A landscape with many valleys, sampled at points; each row gives a point and its height.
From any point a ball rolls to the lowest of the 2 points nearest to it. It stops when none of these is lower. Distance is the straight distance between rows; heights are no part of it.
vopu: [ -4  -9  -5 -16   4 -16 -36 -10 -17  19  13   0 -11  24  -3   0  19  24
   7  -1  51]  h=3.23
sazi: [  8 -15 -24  14  15  -5 -47 -12   0  18  12  10  14  34  -4 -15  11  22
 -21   0  40]  h=3.06
Kimim: [ 12   8 -12  20   3  13   9  30  11  11   4  -4  10 -15 -19  15   7  20
 -11   5 -41]  h=4.93
nus: [  0  -9   9   9   8  14 -21  15   2  27  24   4  34  -7   8  12  29  22
 -18  15   5]  h=7.90
tob: [ 10   6 -35 -15 -18  -6   4  17   3 -11 -15 -13 -13   4 -22 -26 -40  38
  16 -11   5]  h=0.75
Ped: [-12   2  15 -19  -7  -2  -6  11  -5  11  14  -6  -8  -6  -6  14  29  30
  10   5   8]  h=5.77
Zage: [-14  29   9 -18 -11 -23   4 -23  11 -34 -14   5 -17   3  -5  -9  -7 -43
  27 -18   4]  h=2.35
dofo: [ -3  13   9   7 -11   5  24  -8  21 -38 -22  -4   7 -15 -14 -12 -12 -39
  14  -3 -48]  h=1.81
zis: [ 17   9   8  13   8  -9  -5   6   4  11  10   4   0   8   9  24  11 -10
  -4   4 -14]  h=6.51
pak: [ -6  20  20  -2  -8  -6  17 -21  17 -40 -16   3   5  -6  -4 -16  -8 -49
  19  -7 -24]  h=0.87
nibem: [ 33 -19 -26  36  27   4 -10  -3  -3  13   5  13   7  31  13   5 -22  -5
 -26   1   8]  h=4.23
fato: [ -3   6  38  -7   1   1  20  -1  -1   0  18  -2  19 -18  24  10   4 -14
  18   1  -6]  h=3.02
fakib: [ 17  -3 -18  31  13  14  -6  19  10  19  12   4  13   4 -10  13  12  17
 -31   9 -29]  h=4.48
nudo: [ -8 -15  -3   7  -9  22  -1  11  18  -6  -7  11  35 -20  -3 -20 -13  25
 -11   3  -4]  h=2.93
Dezug: [ 18 -11 -16  21   7  -1 -12  -8  11 -10 -13  18   2  17  10  -5 -28 -19
 -20   0  11]  h=4.18
Sab: [-16  24  25 -13  -6 -12   2 -22  14 -28  -8   9   3  -5   4  -4  10 -51
  17  -4  -2]  h=1.69
Bogi: [-12  21  40 -20   2 -14 -15  -7  -7   4  13  -9  10 -14  26  15  43 -37
  15  13  21]  h=3.20
Ruked: [  6   8 -26  -7 -16   0   3  28  -1  11   3 -20 -15  -4 -29   5   6  47
   5  -4 -23]  h=2.94
fole: [ -4  15  34 -16   3 -19  -9  -3 -23  22  17 -15  -9  -2  23  24  48 -16
  13  10  17]  h=3.50
kige: [  8 -15   8  30  19  29   8   8   6   5  -6  16  20 -18  18  18   0 -31
 -38  21 -35]  h=6.22
daz: [ 21 -22 -21  28  23   0 -27 -10  -3  19  13  11  12  36   9  -4 -11   9
 -22   2  26]  h=3.71
mifes: [  7   8  13  11  -3   9  36   0   9 -20  -8   2  16 -19   1  -3 -18 -22
  15  -1 -40]  h=2.66
Neli: [-10  13  31 -10  -6  -2  -1  -6  13  -8   6   1  14 -16   9   8  20 -23
  12   7  -7]  h=2.60
tis: [  9 -12   6  15   4   8  -1  -7  12 -16 -15  20  16  -1  18  -4 -25 -31
 -16   6   0]  h=3.79
ripo: [ 18 -14  -3   4  15 -16  22   4 -49  40  26 -13 -29  16   8  23   0  32
  22  -5  16]  h=6.78
vovit: [ 13   0   2  -5   6 -17  18   5 -26  21  15  -9 -25  10   1  20   1  27
  16  -7   4]  h=6.49
zume: [ -9  11  -7 -10 -21   0  -3  22  12   5   3 -17 -12 -11 -26  10  25  31
   3  -7 -25]  h=3.65
nak: [  5 -13   7  -7   9 -21   6  -5 -51  35  20 -16 -34  18  12  22  25  20
  16   1  27]  h=7.08
nade: [-10 -26  31  13  10  33   5  -7   6  -8  -6  11  46 -28  31  -4  -3 -40
 -20  21  -6]  h=3.70
goram: [  0 -13  23  10   8  13  -1 -15  14 -17 -11  15  30 -11  28  -4  -9 -47
  -9  13  -3]  h=3.47
dis: [ 12  -1 -30  12   5  -9 -32   4   3  20  16  -6 -10  29 -30  -1  23  36
 -16  -4   0]  h=2.95
lazoz: [ 24   7   6  11  15 -19 -16  -6  -8  21  17   1  -7  23  11  24  14 -15
  -1   6   7]  h=6.62
lepu: [  3 -13  16 -10  -1 -14  33  -4 -48  22  18 -11 -22   3  22  13 -18  20
  31 -13  35]  h=6.43
dotu: [-35  22   8 -37  -1 -18 -21 -14  -5  -7  -6   6 -27   4  -6  -6  23 -21
  21 -10  45]  h=4.00
sopin: [-35  17  -6 -32 -30   1  -9  -5  22 -35 -17  -7  -2 -12 -34 -30  -5  -5
  24 -17   0]  h=4.79
Zoteb: [  7  18   9  -7   5 -32   3  -8 -29  24  12 -13 -40  19   5  28  32  -3
  10  -4   5]  h=4.28
Nos: [  9  18   1 -20  -8 -16  56  -6 -12 -23  -6 -13 -19   0   5 -18 -45  -2
  37 -17  -4]  h=5.00
sizol: [-27   6  25 -28 -11  -8   6   6 -10   9   7 -11 -26  -9  -3  17  48  14
  18   4   2]  h=5.43
bal: [ 13 -22 -20  27  17  31  11  -3   2 -12 -28  18   2  -6  17  -2 -39 -23
 -51  12 -21]  h=5.48
rul: [ 33 -15 -46  36  22   1 -10  -3   4   3 -11   8  -4  38   0  -6 -31   5
 -33   1  -1]  h=4.70
nin: [  9   5 -21  18  -7   0 -17  -7  26 -25 -36  14  -6  11  -9 -10 -19 -33
 -29  -1 -12]  h=2.25
petun: [  3  13 -16 -26 -18 -14  45   7 -12 -16 -11 -25 -35  -2  -8 -15 -36  20
  34 -14  -8]  h=3.99
zel: [-14  -7  -4 -19 -14  -2 -15   6   2   4   7   1  -1   2 -13 -14   4  46
   7  -7  28]  h=3.49
tuta: [-22  -7  -1 -26  -8  -9 -30  -3 -12   8   8   5 -14  11 -11  -9   9  33
  13  -6  48]  h=2.62
rilo: [ 13   1   8  27  11   8  -5   7  15   5   1  11  12  -2   6  19  12 -17
 -25  13 -28]  h=6.38
koz: [-20 -36   8   8   3  41   7  -9  13 -22 -20  20  42 -26  17 -30 -28 -10
 -25  12   0]  h=2.81
Nuf: [-36  19  12 -38 -10 -15  -6 -17   6 -22  -8   2 -25   2 -13 -13   5 -19
  31 -16  29]  h=4.42
vak: [  3  12 -15   3 -12  -8  -6 -11  27 -33 -31   8  -7   6 -14 -18 -26 -34
   1  -6  -5]  h=2.92
Vemub: [ 10 -15  -9  21  19  13 -16  14  -2  35  29   4  24   7   2  10  17  38
 -17   8   4]  h=7.78
fefar: [  9 -21   1  23  19  16 -36   6  -2  32  24   2  36   8  20   7  26   4
 -29  22  17]  h=7.99
bifu: [-16  22  23 -13  -2 -10 -17  -9  18 -13  -4   6   3  -8   2   1  29 -38
   7   3   5]  h=2.20
sonat: [-31  15  -5 -16 -22   4 -29   0  32 -25 -14   5   7 -13 -32 -21  11 -10
   1  -8   2]  h=4.50
Roba: [ -2  -4 -27  13 -14  30   1  24  18  -2  -7   0  27 -26 -18 -24 -14  40
 -17  -2 -20]  h=3.62
rero: [ -5  -2  27 -15   0  -6   5   5 -19  18  21  -7   1  -6  14  19  20  15
  16   3  12]  h=6.04
tavi: [  8  -1 -36  29  -3  14 -25   1  26 -13 -31   8  -7  13 -14  -6  -3 -22
 -51   3 -29]  h=3.08
Mav: [  3  12 -32 -26 -23 -13  21  19   0 -18 -19 -28 -28  -3 -20 -25 -39  20
  26 -12 -10]  h=2.77
mesok: [ -2   4  21 -17  -4 -20  50 -13 -41   9   9 -16 -25  -1  27   8 -18   8
  34 -18  22]  h=6.11
siton: [  1  11 -12  -9 -17   9  33  26  10  -9  -3 -23   2 -26 -22  -9 -17  23
  19  -5 -42]  h=5.04
Midef: [ 11  -7 -18   1  16 -18 -45 -15  -7  23  20   2  -6  36  -8   0  25  12
  -4   1  36]  h=2.22
sakiz: [-14 -23  -1   8  -8  26  -9  -5  22 -22 -23  18  34 -16   4 -33 -19  -1
 -26   5   2]  h=2.15
Sesa: [-13   1  -8   1 -23  22   3  23  23  -6  -7 -11  25 -33 -28 -16   4  29
  -5  -3 -35]  h=4.19
lubu: [-19 -27  24   9   5  40  12 -13  11 -23 -19  17  40 -28  16 -20 -11 -32
 -19  19 -16]  h=3.34
Bepu: [ 16 -13  -4   8  20  -3 -13   8 -19  38  32  -8   4  16   1  15  22  31
  -1   5  11]  h=7.59
fetos: [-10  15  25 -18  -4 -26  17 -11 -32  15   6 -11 -38   6  17  24  33 -12
  19  -6  17]  h=4.67
kes: [-19   9   3 -28  -5 -16 -25  -8  -3   0  -1   7 -15   9  -8  -6  11   1
  14  -6  40]  h=3.46
lut: [ -9 -12  23 -20  -3  -9  14  -2 -27  16  17  -8 -11  -2  18  10   2  26
  27  -3  30]  h=6.28
Puz: [ 21 -11 -42  26  21  -6 -30  -6   3  22  14  -2   1  39 -20 -11   8  37
 -22  -5   7]  h=3.74
pob: [ -2 -31 -15  18  19  51  12  -9  -9 -14 -30  18   0 -24   9  -5 -34 -21
 -68  16 -31]  h=5.75
goko: [  1   2  -4  -4  -6   9  20  18   6  -5   1  -5   7 -18 -13  -5 -17  26
  12  -2 -18]  h=5.47
Veki: [  5  -7   1  -7   0   4  20  12  -7   3  10   3  10 -12   3   1 -25  32
  18  -5  10]  h=5.85
rava: [-15   6   3 -10 -25  15  19  15  20 -18  -5 -18  13 -31 -28 -11  -1  15
  15  -5 -40]  h=4.61
Debuz: [ -1 -27  -4  28  24  46  17   0  -7  -1 -15  22  13 -26  20  13 -20 -32
 -54  23 -34]  h=6.02
kagev: [ 28  -4 -33  19   8 -11 -15  -3   6  -3 -12  10  -5  32  -2  -5 -29   2
 -12  -4  11]  h=4.53
lam: [ 10   6 -16  25   0   4 -20   4  27  -6 -20  10  -5  11  -9   9  12 -27
 -37   9 -30]  h=3.61
guduk: [ 28 -18 -40  32  21  14   4   1   1  -6 -19  14  -3  16  10  -1 -45 -11
 -41   5  -9]  h=5.12
ripam: [ -7  -8  40  -1   4   7  -1 -18   5 -17   2   8  37 -14  36  -8  -3 -55
   8  13  13]  h=3.21
Tib: [-33  17  -3 -39 -22 -12   5 -12   9 -36 -13  -9 -22  -1 -23 -23 -10  -8
  33 -21  15]  h=4.77
nufom: [-18  12  -3 -11 -23   5 -18   9  26 -10  -9  -6   2 -12 -27  -8  18  14
  -1  -6 -13]  h=4.17
deme: [ 11   4  19  10   8   4  25  11  -3   8  14   1  15 -18  14  16 -11   1
  10   2 -14]  h=3.58
Tid: [ -8  13  37  -8   0 -10 -10 -17   2 -10   5   3  23  -8  29   3  16 -50
  15   9  21]  h=2.97
Vuk: [ -3  -4 -22 -24 -17  -5  -2   9  -4  -5  -4  -8 -17   6 -19 -16 -20  49
  17 -10  17]  h=2.51
Fika: [ 16  13  24   3  10 -23   2  -2 -32  32  24 -12 -17  10  20  33  33 -13
  10   2   6]  h=3.88
Faf: [ 16  -5   6   4   9  -6  17   8 -21  20  22  -1   2  -1  10  15 -11  25
  16  -2   9]  h=6.20
famo: [-12  27  -9 -15 -13 -17  -8 -17  21 -36 -26   7 -16   6 -20 -21 -22 -35
  18 -19   9]  h=2.96
Zof: [ 10  -9  -5  -3  13 -18 -14  -3 -31  35  26 -10 -24  29  -6  20  29  28
   8   3  17]  h=7.35
mur: [  0  15  20 -18  -7 -18  61 -18 -26 -14   5 -12 -12  -2  18  -3 -31  -7
  39 -22   4]  h=5.64
dubig: [ 16   2 -22  28   7   3 -26   8  19   8  -4   6   1  20 -12   7  19  -2
 -34   6 -23]  h=4.01
Lisam: [ 13   5 -22   8  -4  -3 -14  14   3  13   8 -10 -11  12 -26   5  11  34
  -5  -5 -13]  h=1.75
Fubu: [-37  11  25 -32 -10 -15  22  -7 -22  11   0 -14 -39  -7  13  19  51  -7
  20   3  12]  h=5.07
fomit: [  8  -4   6  17   7  15  27  11   8  -4  -3   9  23 -21   4   4 -21  -8
  -3   8 -25]  h=3.39

Call two points neighbours if one is among the 2 nearest of the other. Go from one point of each pair to the other, from neighbour to neighbour, staying as low as possible. Name the highest point that can't be avoided.
Sab and nin -> famo
tuta and Tid -> rul
tuta and Lisam -> Puz
tuta and Midef -> vopu
nin and tuta -> goko
sakiz and Tid -> nade
tob and tuta -> zel

For each start below, name the point where the ball stops.
lut -> Tid
ripo -> sakiz
kagev -> Tid
sopin -> Lisam
rilo -> Midef
lepu -> tob
Kimim -> nin
